Each row is a point on a tangle of strands that fork, close into loops and nearly touch. The rows are in no order.
Two points are linked if the straight distance between their rows is under 84.7. Some points are linked to none.
z_931: [ -3  23   9 -17  20  28  15 -10  16  14  16 -28   1 -23 -12 -15 -27  11
 -30 -11  24  45 -12   0   4  11  -7 -26  -2   2  -6 -32   3 -13]
z_699: [ 23  -4  36   8  12  21  -1 -23 -12  44 -39 -24 -15 -22  -1 -40  12   8
 -38   4   4 -20  -5  15  -3 -26   1  14 -35  20  16  10 -23 -13]
z_155: [ -5  25 -19  27   1  -2   4  10  -7 -33  21  38  16  10 -11  29   1 -14
   3   4  34  19  -9 -27   3  24   4 -22  30  -7 -20 -22  16   8]
z_680: [ -4  41   8  20  -3 -10  27 -11  29  -9  14  19 -35   7 -39  56 -37  -1
   6  13   2  -4 -14 -14  -1  -6  16   3  29   7 -12  -2  -2 -33]
z_90: [ 10  15   9  10  14  52  -2 -30  19  26 -21 -26  11 -16 -19 -51   1  22
 -25   9   3  11 -14  27  -5  -4  24 -19 -18  16   4 -23 -10  14]
z_817: [  2   7 -14   6  -2  19  24 -19  27 -36  12 -22 -10  22  -2  16  -8  38
  20   1  10   9   5   5 -11 -23  15  14   1   5  -7 -19 -18  14]
z_626: [ 29   1  -5 -17 -18  25 -11   0  23   5  14 -12  34 -35  25  -5   3   0
  16   8 -23 -14   2  22  38   1  24  17 -16  13 -11  48  26  15]
z_395: [-18 -28   2  10  -8 -32  10 -10 -24 -11 -31  47 -16  21  13  17  25 -38
  10   1   0 -16  22  -1 -19   0 -19  23  22   7   2   2 -10  -2]
z_30: [  0  22   3  -3  10  16   6   7  24   3  45  -4  23 -47 -26  35 -20  -3
  -8   3  30  25   4 -13  12  12  21 -15  29  -7 -17 -32 -10 -17]
z_237: [  4  -7  49  22   6 -24  33  19 -11   6  -3  26  10   3   9   7  29 -51
 -22 -25  65   1  -2 -20  -4  13 -22 -19  33   8  -7  11  20 -13]
z_545: [-30 -33 -35 -25  43 -17  -6  22   1 -11  28  11  11 -11   0   1  -8  17
  24   5   7  29   9 -37  13  20 -29  -7  26 -49   5 -23  11  15]
z_707: [ -7   7  40  16   7  -1  -9  -3 -48  18 -31   3 -31  32 -35 -30  -7 -20
 -40   5  -2   4  -7  -7 -17  -6 -26 -31  -3   8  14 -19 -44 -26]
z_456: [  6 -26 -38 -17 -12  -5 -30  25  25  10  -1 -36  31  15  16 -24 -23  33
  21  16 -45 -30   6   0  13  29  19 -24 -15  18  38  23  34  -3]
z_544: [ -1 -41  23 -35  14 -26  -7   4  -7  43 -15 -49  17 -37  21 -49   7 -18
 -29 -14  10  -5  -4  20  11 -12 -30   6 -18  -6  13 -10  -4  -8]
z_893: [ 23 -15 -24  -8 -12  24 -14   0  25  24  -1 -38  30 -13  10 -34  15  30
  16   7 -22 -18  -1   4   8  11  33   4 -32  12   6   6  30   0]
z_13: [ -3 -26 -48   9   1   1 -25  14  29  26 -26 -42   5  19 -20 -11  -5  52
  23  -4 -19 -25 -17  11 -23   2  45  12 -28  -1  10 -19  -3  25]
z_959: [ -2  46   7  27  16  42  10 -38  36  14 -13 -12 -12 -12 -30 -22 -16  15
 -16  18   5  12 -19  11 -13 -16  27 -11  -1  16  -7 -24  -3   2]
z_362: [ 17 -19   0   9 -26  -4 -21 -11 -16 -18 -30   3  -5  18  36  -4  27   8
  28  15 -30 -31   7  41  -5  -6  19  36 -10  11 -11  31  -3  20]
z_982: [ -8  44 -30  29   2  -6  12   4  10 -38   8  17  -3  14 -17  34 -18  -5
  10  12  22  11 -20 -17   2  10   8 -18  31 -10 -24 -40   7   7]
z_98: [ 17  45  54  14  -2  13  18 -14  25  18  15  12  -2 -45 -28  40 -12 -29
 -19  17  21   4  -8   7   9  -3  26  -3  24   5 -24  12  -6 -42]
z_701: [-31  39 -15  14  25 -14   6  -4  13  -2  -4   2 -21   1 -24  11 -27  -7
  -2   5  12  23 -15 -10  -3  20   0 -16  35  -8 -18 -51   3  -4]
z_635: [  4  -2  25  -6  -1 -10  32  10   4 -14  41   2  15 -21   8  35  -5 -27
  -7 -13  45   8  15 -11  20   5  -3  11  26   3 -14   9  -6  -5]
z_767: [-35  19  -1 -10  38  -9  -1 -16   6  25 -18   3 -30 -16 -26 -12 -28  -1
  -8  -8  -4  26  -9  -8  -9  14  -6  -3  23  -4   0 -36   3  -7]
z_289: [ 15  49  21  15  -1   8  21   2  -7 -42  35  -3 -14  16 -12  34   2   6
 -15 -10  36  24 -16 -17  -4   7  -2 -28 -10 -12 -13  -6  11 -11]
z_994: [ -1 -14 -43   0   6 -17   0   0   9 -43  -7   0 -16  38 -20  24  -2  38
  31  -6   4   5 -12 -22 -24 -19 -10   5  -4 -17  -6 -43 -12  -3]
z_308: [  5  37  24   5   7  12  25   8 -11 -25  35 -11  -1  14  -5  14  -4  -7
 -22  -9  42  28  -7 -12   3  28 -16 -35   7  -9  -9 -10   5  -7]
z_177: [  6  70  40  39  11   4  11  -3  -9 -27  16  13 -30  15 -26  24  -2   5
 -19   8  11  21 -32   3  -1   5  10 -29  -1 -11 -19   6  22 -11]
z_844: [  4 -12 -52  -1 -27  -5  -4  24 -19 -31  17  39  34  23  27  -4   9  -3
  10  10 -11   2   7 -26  18  24 -16 -27   0 -17  14  14  29  17]
z_6: [ 20  -1 -34  -4 -36  11 -18   4  22 -19   5  -6  17  18  27   1 -18  37
  32   2 -32 -15 -14  26  14   3  27   7 -11  11  -4  43  19  35]
z_951: [  8 -30 -22  -8  -6  -5  21   9  -5 -41  21  21   8  34  10  21  22   9
  13  -9  23   0   7 -27  -7  -5 -18  -1   0 -13  -6 -11  -6  -9]
z_889: [ 12  45  22  15  -6   6   1   5  -6 -40  39  31   8 -13   2  27  -3   0
   6   0   9  19  -5   6  16   3  19  -2  12  -9 -27  23   7  25]
z_787: [-28 -45 -49  -6   0 -26 -38  20 -25  16 -17   2   8   4  29 -13   5  15
  23  10 -32  -5  18  -2  -7  23  -9  10  12 -19  15 -20   9  16]
z_662: [ 12 -15   1 -40   5   5   6   3  31  22  28 -25  52 -60  15  -7 -16 -31
 -14 -10   3 -10  14  14  47  -5  -8  -4   1   6  -4  20  11  -3]
z_194: [ -2 -29  14 -26  28  18  -9   0  12  50  -9 -46   4 -29 -13 -44  -3  37
 -18 -22   1  12  -7  -3 -11  -4   4  -6 -34  -4  16 -22  -1 -11]
z_800: [  1 -27 -21 -26  -7  -5   1   9  28   5  27  10  25 -46   9  40 -23   3
  20  -7   1   2  16   2  27  -5  14  28  18   6 -18  11  -8  -2]
z_264: [-13 -40 -61 -12  -9 -16 -19  23 -12  -8   5   9  28  18  30  -9   3  11
  16  10 -22   1  20 -17  14  27 -21 -10   9 -14  19  -7  17  12]
z_522: [ 10  12  67  17   5 -23  38  -1  -8   7   1  16 -14  -3  -4   6  17 -45
 -29 -12  46  -6 -11  -9  -2  -8 -13 -10   8   6 -12  21  13 -27]
z_530: [  8  35  40  12  14  14  14 -10 -25  -9   1  -6 -21  22 -11 -19   3  -5
 -35   2  27  26 -14   3 -11  18 -15 -35  -3   0  -6 -23  -5 -12]
z_574: [ 36  15  32   0  -8  28  18 -13  23  -4  20   0  21 -48   3  -4  19 -10
   3  12  18   9   3   9  20 -23  35  18  -5  -7 -31  20   9 -10]
z_543: [-14  -6 -10   8   6 -14   8 -15 -23 -21 -18  24  -2  15  11   2  24 -31
   4   7   3 -10  20   9  -5  15  -7  16  29   9  -7 -18 -16  17]
z_811: [ 26 -19  10 -11 -16  -6   8 -19  18   1 -25 -12   7 -29  35  15  30 -16
  23  14   3 -26   4  35  22 -18  13  51  -6  10 -23  48   5   2]
z_940: [  9   2  14 -23   1  -6  22   5  11   2  34  -6  36 -38  13   4  -4 -37
 -18  -8  32   4  14   3  32   5 -10   2  13   5 -12  11   5   5]
z_301: [ 34  15  20   8  -1  51  10 -26  33  22  -3 -16   4 -36  -2 -21  20  10
  -5   7   0   6  -7  17   7 -26  37  16 -33   4 -12  23  14   2]
z_993: [-31  22  -3  16 -18 -16 -16  -7 -34  19 -36  23 -35  30 -23 -12 -11 -10
  -9  -1 -32 -12  -1 -13 -28 -14  -9  -5  -7   6  25 -11 -16  -7]
z_938: [ -5   5 -30 -22  -3   4   1   2   7 -20  19   8  38  -7  17  -8 -18 -15
   8   6 -12   2  23   4  34  24  -4  -6  21   8   2  14   8  30]
z_934: [  8  -2  26   1 -23 -35  16 -17  -3  -4 -32  46 -11 -16  20  30  27 -46
   8   7  13 -23   4  11   5 -20  -4  39  10   3 -17  54   5  -1]
z_112: [-20  -1 -31 -38  22  14 -14   8  30  19  29 -23  29 -30  -9 -18 -38  15
   5 -18 -16  25   0  -2  23  15  -6 -19  -1  -5  12 -14  18  17]
z_18: [-23 -17 -21 -47  21   4 -23  16  10  34   8 -32  25 -26   6 -35 -25  11
   1 -13 -32  11   9   3  10  20 -12 -17  -8  -5  25  -1  21  16]
z_690: [ 11 -24   5  11  -4  -7  28   8 -15 -41  21  35  12  26  17  14  35 -17
   8  -6  30  -6  10 -17   0   0  -8   0  12  -2 -15   6   4   2]
z_299: [  7  19  -4 -23 -10  13  11   7  13 -20  37   2  39 -19  14   4 -24 -15
  -4   2   0   2  17  -1  36  10   0 -10   9   8   0  28   5  21]
z_743: [ -4 -27  -4 -29 -22 -11   1   5   2  16   3 -23  -4 -18  49  16 -10  -4
   0 -18 -14 -11  16  24  13  -8 -18  35 -13  12  14  33   3  12]
z_583: [ 16 -10  13  -4 -18 -19  15 -10  -4 -16  -7  26   4 -19  33  15  25 -30
  15   5  10 -15   6  13  15 -12   5  36   2   0 -23  43   6   6]
z_913: [-11   3   7  -4   4 -11  23  12   3 -14  31   9 -11  -7  -3  56 -21  -6
  -1 -14  31  18  11 -12   2   7  -2  13  26  -1 -14  -3  -9 -13]
z_729: [ -1  13 -14 -12  -8  20   2 -10  31   8  11   3   0 -36  -5  30 -23  13
  15 -15  -5  11   0  -2  11 -13  28  31   5  13 -16   5  -2   5]
z_747: [ 27  -2  -8   6  -7  33   2 -16  39  20 -19 -21  -9  -8  -2  -4   9  32
  21   3  -9 -10  -9  11  -5 -20  53  33 -29   7 -10  17   6   5]
z_180: [ -3 -11  14  19  32  29 -19  -9 -10  54 -46 -25 -18  -2 -42 -43 -20  34
 -37   1   0   1  -9  10 -18 -19   4 -12 -20   8  23 -19 -45  -3]
z_431: [-12 -43 -39 -34   1 -14  -3   6  21   2   8   0  20 -22  21  19 -23  23
  32  -8 -21   0  15  14  15  10   7  29  18  -2  -3  14   8  12]
z_627: [ 18  56  14  21 -15   7   8  -9  31 -10  14  24 -29 -17 -34  55 -28   9
  13  18   6   3 -20 -14   6 -22  42   6  17  -1 -25  11  -5 -21]
z_805: [  7  25  17  30  -5  -9  16  -8   3 -56   3  34 -44  54 -21  40  10   8
  16   3  -4  -6 -26  -4 -25 -25   1 -11   0  -6 -16   5  -3 -11]
z_914: [-20  -5  -5  11  -2  -4 -36   8 -52  28 -36 -14 -21  16 -22 -14 -13   5
 -13 -12 -24  -5   5 -12 -27 -20 -10   3 -17  -3  22 -21 -36  -7]
z_435: [ -9 -44 -36  -6 -40 -25 -44  47 -21   9   5 -24  23  29  44  -7 -15  10
  24  19 -47 -24  29  13  -9  15 -26 -17  -8   4  45  19   6  -9]
z_918: [-34  -2   2 -10  42  -4 -25 -17  -3  40 -39  -9 -20 -17 -26 -39 -18   7
  -8  -3 -17  11  -4   6 -14   9  -4  -4  10  -1  10 -40 -14   7]
z_968: [  9   3 -15   4   7  48 -11 -13  19  20  -6 -41  30  -3 -11 -59  -1  24
 -13   7 -10  -3  -5  30   0  10  23 -20 -23   9  14 -13  -7  32]
z_542: [ -4  28 -16 -11  15  12   4   7  21  -7  41 -18  14 -20 -25  21 -28  11
  -5  -4  28  34  -4 -18  13  14   1 -19  14 -10  -6 -37   1  -5]
z_121: [  4 -18 -33 -11 -36  -2 -34  24 -10  -3   2 -23  22  32  35 -17 -16  22
  17  12 -45 -30  13   9   5  19  -2 -15 -17  12  34  28  12  12]
z_858: [ 15 -34 -38   3 -25   8 -34  27 -40 -40   4  -8  29  51   9 -20  19  10
  15   8 -34 -25   8  -3  -5   2  -9 -23 -17 -10  10  -6 -21   5]
z_909: [ -6  12  57  10   9 -21  30  -1 -19  22  -9  13 -32  25 -16  10  -3 -40
 -35 -15  25   2  -7 -15 -16  14 -30 -21  15  12  12   7   6 -35]
z_185: [-26  -3  26  -5  17 -22  15   7 -25   8  -9   8 -37  28  -9   6   3 -32
 -19 -12  11   8  15 -20 -25   8 -37  -5  12  -2  12 -21 -19 -19]
z_191: [ 10  46  42  25   0  -1  22 -32  15  -8  -8  28 -31   2 -28   5   0 -12
  -1  25 -11  -8 -12   0   2 -14  12   8   8  12 -10  27   8 -16]
z_497: [-10 -52 -19  -5 -32 -21 -30  43 -41   1   4 -22  21  27  42 -11   2 -13
  12   5 -38 -27  29  18  -8   2 -34  -8  -1  -3  34  13 -17   2]
z_972: [  7  12  -6  -9   3  44   2  -9  50  19  26 -16   6 -43 -20  37 -29  15
   6  -9   2  13   4  15   9 -22  33  22   1  18 -17   3 -12   6]
z_129: [-24 -37 -22 -39  13 -19 -33  28  -3  38   0 -32  27 -25  24 -42 -10   2
   6  -3 -30  -1  15   5  12  23 -23 -13  -4 -15  33   7  24   5]
z_570: [ 13  -7  42   3  23  23   8 -26  -6  40 -37 -17 -19  -9 -25 -46  -7  14
 -42   6  10   2  -4  12 -14 -19 -11  -7 -22  18  16 -13 -34 -22]
z_77: [-29  -7 -20 -13  22   0 -30 -11  -9  33 -32 -14   4 -18  -4 -39  -2  -2
   1  -3 -23   4   6  16  -6  19  -1   6   6  -2   8 -31  -5  22]
z_492: [ 12  24  52  -5   7   0  24 -18  20  36   1  13  -4 -49 -32  20 -14 -36
 -33   0  27   8 -13  -1  15  -6  -1  -4  15  13 -17   8  -2 -48]
z_414: [-12 -28 -46   8 -19  -3 -27  27 -33 -39   2  35   3  50  15   8  26 -14
  10  -8 -13   1  -1 -18 -26  13 -34 -27   6 -20  12 -26 -22  21]
z_268: [ -7 -14   2  25  15  20 -36   9 -41  44 -40 -33  -9   8 -39 -32 -23  23
 -23  -9 -13  -7  -2  -2 -20 -20   1  -1 -22   0  20 -15 -49  -3]
z_715: [ 15  64  13  31   0  25   2 -16  34 -23  12  16 -30 -10 -15  36 -25  21
  16  13  -3  14 -33  14   3 -34  42  11   2   4 -29  15  -3  12]
z_788: [ -8 -28 -26 -16 -28 -21  11  15 -15  -1   6  28  12 -15  36  20   3 -11
   5 -12   4   5  17 -10   8   8  -7  22   4  -8   4  14  19   4]
z_661: [  7 -17 -24  -7   1  -1  18  -1   7 -39  12 -10   0  29  -7   8  12  27
  16  -4  14   6   9 -24 -12 -13  -7   8  -9 -12  -7 -28 -14  -4]
z_385: [ 17  16 -19  10 -14  24  11 -12  30 -48  13  -9  -2  25   5  11 -11  39
  30   5  -6   5 -13  25   0 -27  24   8  -1  -3 -25   5  -8  33]
z_471: [-11 -23   3 -11  24  -9   4   7 -23   5  -6   4   3  16 -13 -34  23 -15
  -9   3  26  22  11 -30  -9  22 -23 -17  15 -22  -5 -51 -11 -15]
z_843: [  4  18 -30 -24   5  19   5   6  31 -17  36 -29  23 -11 -16   2 -29  27
   5  -9   5  22   2 -17  15   0  -4 -18  -7  -4   5 -15   6   7]
z_591: [  0 -28  15  -7   9 -15  18  11 -26   7  -7  10  10   6   5 -28  30 -31
 -18  -7  39   9  10 -25  -7  10 -21  -7   7  -9  -4 -27   2 -17]
z_527: [ -5   1  23 -18   2 -13   8 -21  -2  39 -27  -8  -3 -45  13 -12   6 -30
 -28 -16  15  -5  -1  14   9  -8 -17  21 -13  13   0   8   4  -5]
z_629: [  1   3 -17 -12  -8  16 -15   8 -18   3   1 -36   6  18   3 -33  -1  23
  -8 -10 -12  -3  -2 -13  -2   1  -2  -8 -28   0  23 -14  -9  17]
z_768: [-23 -34 -53 -10  19 -27  -5  21   0 -25  22  28   5   8   2  34 -13  26
  28  -4  11  29  -4 -38  -2  10 -34  -2  20 -39   5 -27   5   8]
z_633: [-39 -14   3  -7  19 -25  -6   6 -22  -3 -11   5 -44  31 -18  13  -6  -4
   2 -12 -12   3  15 -21 -34  -8 -28   3   6  -9  15 -29 -26 -12]
z_254: [-15  26   2  13 -23 -14  -6 -26 -13  18 -37  31 -38  11 -10  -6  -6 -13
  -2   5 -34 -16  -7  -5 -17 -15   4  16  -4  15  15  12   4  -5]
z_802: [ 16  -4 -46  10 -28  -5  -8  -6  -4 -27 -12  28  -3  24  15   7  15  30
  28   3 -10 -11 -17 -15  -6  -8  19  11 -10  -7 -15 -10  17   4]
z_169: [  4 -47 -47   6 -32  -3 -32  27 -38 -43   3  32  18  56  29  13  18   7
  18  -4 -30 -21  -6   5 -28  -1 -24 -23  -9 -16  13  -2 -19   6]
z_985: [ -6  29  35  -3  14   4  20 -28  27  48  -6  16 -26 -39 -43  14 -34 -24
 -31   4  -1  11 -18   3  11  -1  -8  -5  13  22  -4   8   5 -47]
z_246: [  4  25  40  11  21  14  11 -19 -23  15 -21 -10 -33  13 -18 -34  -9   3
 -43   9  15  19 -15   4 -11   3 -19 -26  -9  15   5 -23 -27 -22]
z_154: [ 28  29  57   9   2   7  13  -8   8 -16  28  11  22 -42   5  -5  28 -22
  -6  14  24  18  -1  18  22 -14  24   6  -1 -10 -34  32  12   0]
z_347: [  7   9  23  19  -6  -6  16   8 -21 -43  14  52  -6  26   4  20  36 -10
   9  -9  16   5  -4 -12  -9  -4   4  -6   1  -7 -20  23  14   2]
z_109: [-20 -35 -51 -15  17 -26 -14  11   7 -30   9   3  -5  14  -6  23 -14  52
  41  -6   0  19  -8 -23 -16  -9 -15   2   6 -34   3 -34   2  11]
z_489: [ 19 -23  -2   2 -19  16 -24   6  -4  25  -9 -48  25   5  14 -33  23  19
   7  12 -19 -34   0  17   2  11  22  12 -32  14  15  16   8  -2]
z_320: [-11  -2  32  13  -9 -39  24 -16 -15   3 -36  50 -12   6  -1  17  28 -58
  -1   4  18 -22   9  -3  -8  -3 -21  14  25  12   4  26   9  -9]
z_10: [  3  15  22   2  13   6  29 -29   8   3  -5  -5 -10 -14 -13  -8   3 -12
 -11   7  18   7   7  -2   0  -3   4   9  12   9 -13 -16  -5 -17]
z_865: [ 11  29  36  18  -4  -9   6   5  -9 -40  28  41  -7   6   9  24  19  -5
   9  -4  10  19  -7  -3   8  -5  10   6  -5 -11 -27  31  19  12]
z_536: [-25   1 -16   6  13 -25   6   1  -3 -26  -4  12 -42  43 -32  29  -1   9
  14  -4   0   2  -6 -33 -34  -4 -22  -4   9  -9   3 -42 -15 -20]
z_49: [ -2 -40   0 -18 -19 -16  -3  21 -35 -20   6 -22  18  24  39 -20  17 -37
  -9  -3 -15 -29  32  20   6   1 -37  -6  -1   1  23  16 -20  22]
z_971: [-29  28  21  -4  31  -5   6 -30  20  44 -18  11 -34 -23 -43  -4 -39  -5
 -24   0 -14  10 -18   2   1   5 -11  -9  18  19   7 -15   6 -30]
z_93: [-12  -8 -28   3  14  -7  -8  18 -18  -7   1  20   3  33  -3 -11  24 -10
  -3  -2  24  30   1 -42  -4  35 -33 -27  19 -25  -2 -42   3   3]
z_250: [ 30  13   1  -6 -17  32 -17   0  23   4  10 -17  12 -15  24  -8  -1  18
  21   4 -34 -15  -9  35  27   3  36  14 -30  11  -4  56  27  35]
z_255: [ -8  10 -25   7 -33 -13  -6 -17   0  12 -36  35 -29  -6  12  14  -9  -1
  18  -2 -29  -8  -7   2  -7  -9  22  33   5  15  -3  13  12   6]
z_628: [ 17  28  -2   7 -12  17   1 -11  17 -42  34   8  13   0   9   3  -8  18
  23  10  -6  15  -5  20  21 -11  26   7  -3  -4 -22  24   6  31]
z_235: [ 36 -20   8  -3 -15  26   2 -14  31   3 -20 -18 -12  -6  20   7  16  20
  28  12  -9 -19  -3  28   8 -20  37  48 -18   7 -19  42   2   6]
z_452: [ -7  23  13  30  -5 -19  13  -1 -11 -41  -4  44 -39  60 -30  35  15 -18
   3   4 -10 -14 -16 -26 -31   1 -13 -27  13   1   3  -3   4 -24]
z_257: [ 16 -18  -6  -9 -35   1 -19  15 -26   1   6 -20  19   9  42 -26  14   6
   1   6 -28 -31  12  13  11   6  -1  -2 -22   7  22  34  16   8]
z_24: [  8  60  16  40   9  34  13 -25  36 -11  -4   2 -31  -1 -23   7 -14  28
   1  20   0   5 -30   5  -6 -34  34  -1  -9   8 -15   6   3   8]
z_344: [ -1  -5   8 -32  23  14   8  -2   7  23  12 -31   5 -22  -7 -30 -11  23
 -22 -19  15  32  -7 -11   0   1  -9 -11 -19  -3   7 -25   6 -11]
z_966: [-14 -35 -15   2  26   6 -35  17  21  56 -19 -43  -9  -5 -27 -17  -5  57
   7 -14 -22 -17 -14  11 -26   3  42  11 -39  -6  24  -7   1  18]
z_525: [ -2   9  13  21   1   7   7 -14 -19 -34  -7   0 -27  38   5   3   9   4
   0   0 -15 -12   7  15 -17 -14  -2   9 -10  11  -4  -6 -32  18]
z_252: [ 18 -19  19  -3  -9  13 -16   2 -18  43 -22 -41   4 -16  15 -35  15   9
 -24  -7  -3 -28  -3  12  -2 -13   6  17 -41  12  16   8  -5 -10]
z_826: [  3 -30 -41 -21 -22  -7  -6   0  15 -17   3   7  17  10  33  17 -23  23
  28  -1 -26 -12   6  28  16   8   5  24  14  11  -6  21  11  17]
z_162: [ 13  59  36  45   2  -5  17  -7   8 -46  19  26 -36  29 -32  36  11   8
  13  19   6  11 -28  -4 -16 -16  18 -17   1 -18 -25  13  15 -21]
z_495: [-10 -15  16  -7  15 -16   3 -28   5  43 -51 -16 -20 -16 -23 -15  12  -3
  -3  14 -20 -33  12   8  -6 -15   2  36 -12  15  14   8 -17 -19]
z_388: [-15 -21 -24 -12  -2  -7 -23  -2 -21  19 -22  -9  19 -12  14 -33  15  -7
   1   1 -17  -7  11   5   5  25  -2   8   4   0   7 -21   4  10]
z_117: [ 11  41  24  14  -3  17   8  -5  18   4  36   7   8 -42 -22  43 -16 -11
 -11  11  32  14  -2  -1  11   5  34 -14  30   2 -27 -17 -11 -29]
z_791: [  1 -19  16  -4 -13  -7 -13   7 -43  -1  -8 -33  11  10  36 -22  19 -28
 -24  -6 -12 -28  22  27   3  -7 -37   7 -17   7  23  16 -26  21]
z_171: [ 15  -6  32  -3  -8  -2  -9  -2 -28   7  -9 -41  16 -10  42 -32  24 -21
 -31   4  -2 -34   2  39  21 -16 -23   8 -33  10  17  38 -12  23]
z_503: [-12  18  16  30  -9 -14  -3   2 -32 -19 -16  47 -30  54 -27   8  25 -30
  -5  -1  -6 -16 -11 -27 -38   2 -18 -32  10   1  12  -9  -5 -22]
z_310: [ -7 -26  34  10   6 -34  22  16 -21  15 -19  27  -2  20   6  -9  38 -56
 -22 -23  50  -7   7 -31 -19  -1 -32 -15  20   1   9  -4   8 -19]
z_152: [ -4   9  -1   9  -4 -19  22  -3   3 -17   8  34 -25   4 -15  54 -12  -5
  11  -7  18   5  -1 -27  -6   0   5  10  23   4 -14   1   0 -25]
z_223: [  9  -4  -3  11 -14   3 -10 -14 -23 -28 -21   7 -14  26  18  -1  20   8
  15   3 -25 -21   9  28  -9 -13  13  24  -7  12 -10  11 -20  24]
z_287: [-16 -52 -13   9 -36 -55  -6  26 -35  32 -24  14   0  -6  57   3  38 -44
   5  -7   9 -24  28  17 -25 -10 -34  17   0 -22  34   4   7 -11]
z_447: [  6 -22 -30 -21   2   8 -21  13  30  28   2 -44  43  -1   7 -38  -8  17
   8  14 -38 -26  12   9  17  35  17 -22 -15  17  30  11  35  -5]
z_32: [ 28  -6  -1 -28  -9  16  -2   0  34  17  13 -19  49 -59  19   1  -1 -26
   0   6  -9 -22   9  23  44  -4   8   8  -6  14  -9  39  19   3]
z_737: [-23 -20 -16 -27  35 -13   1   7   7   7  21   2  22 -28   0 -14  -7 -10
   5  -2  13  29  16 -20  17  26 -17  -2  24 -21  -6 -24   7   3]
z_267: [  1  16 -27   2 -18   0  -2  17 -20 -31  19  34  32  12  10   1  10 -15
   0  -7  17  17  -1 -30  16  28 -11 -25   9 -13   3   2  22  24]
z_430: [-29 -21 -49   6   6 -17 -29  33 -28  -6  -7  32   1  33   9  -2  22  -8
   7  -3   5  25   5 -39 -17  24 -43 -23  17 -36  13 -38  -1  16]
z_502: [ 18  28  74  23  18 -10  20  10   0 -29  38  24  -8  -2   2  19  32 -15
  -2   7  26  21  -2  12   8 -18  13   6  -3 -16 -33  43  13  -3]
z_312: [-12  15   3  11  18  14  19 -22   9 -20   1 -26 -25  28 -12   2 -13  18
  -2   0  -1   1  11  13 -15 -13   3  16   4  17   2 -25 -33  14]
z_83: [ -5 -34  -2 -11  33  15 -29  13   9  76 -23 -48  -1 -25 -19 -28   1  41
 -11 -19 -13  -8 -14  12 -20   5  23   8 -46   1  24  -2   5   4]

How many points has the smallest loop of links through each point below? Write 0 if it is on no loop.
z_121 => 6
z_690 => 9
z_982 => 11

A piece is two or more points that can be reached from each other along the links. Count, over all rows, the pieces, the separate loops (a circle has one, a figure eight two, a Y none), the forks (points with three links) and the tips (points with one).
pieces => 4
loops => 3
forks => 11
tips => 13

A fork is a point with three links, a tip a point with one. Leave the first point through the second and follow the links. Name the first fork or tip that comes.
z_662, z_32 => z_972
z_627, z_680 => z_940
z_237, z_522 => z_994
z_787, z_264 => z_767
z_542, z_931 => z_13
z_811, z_583 => z_543
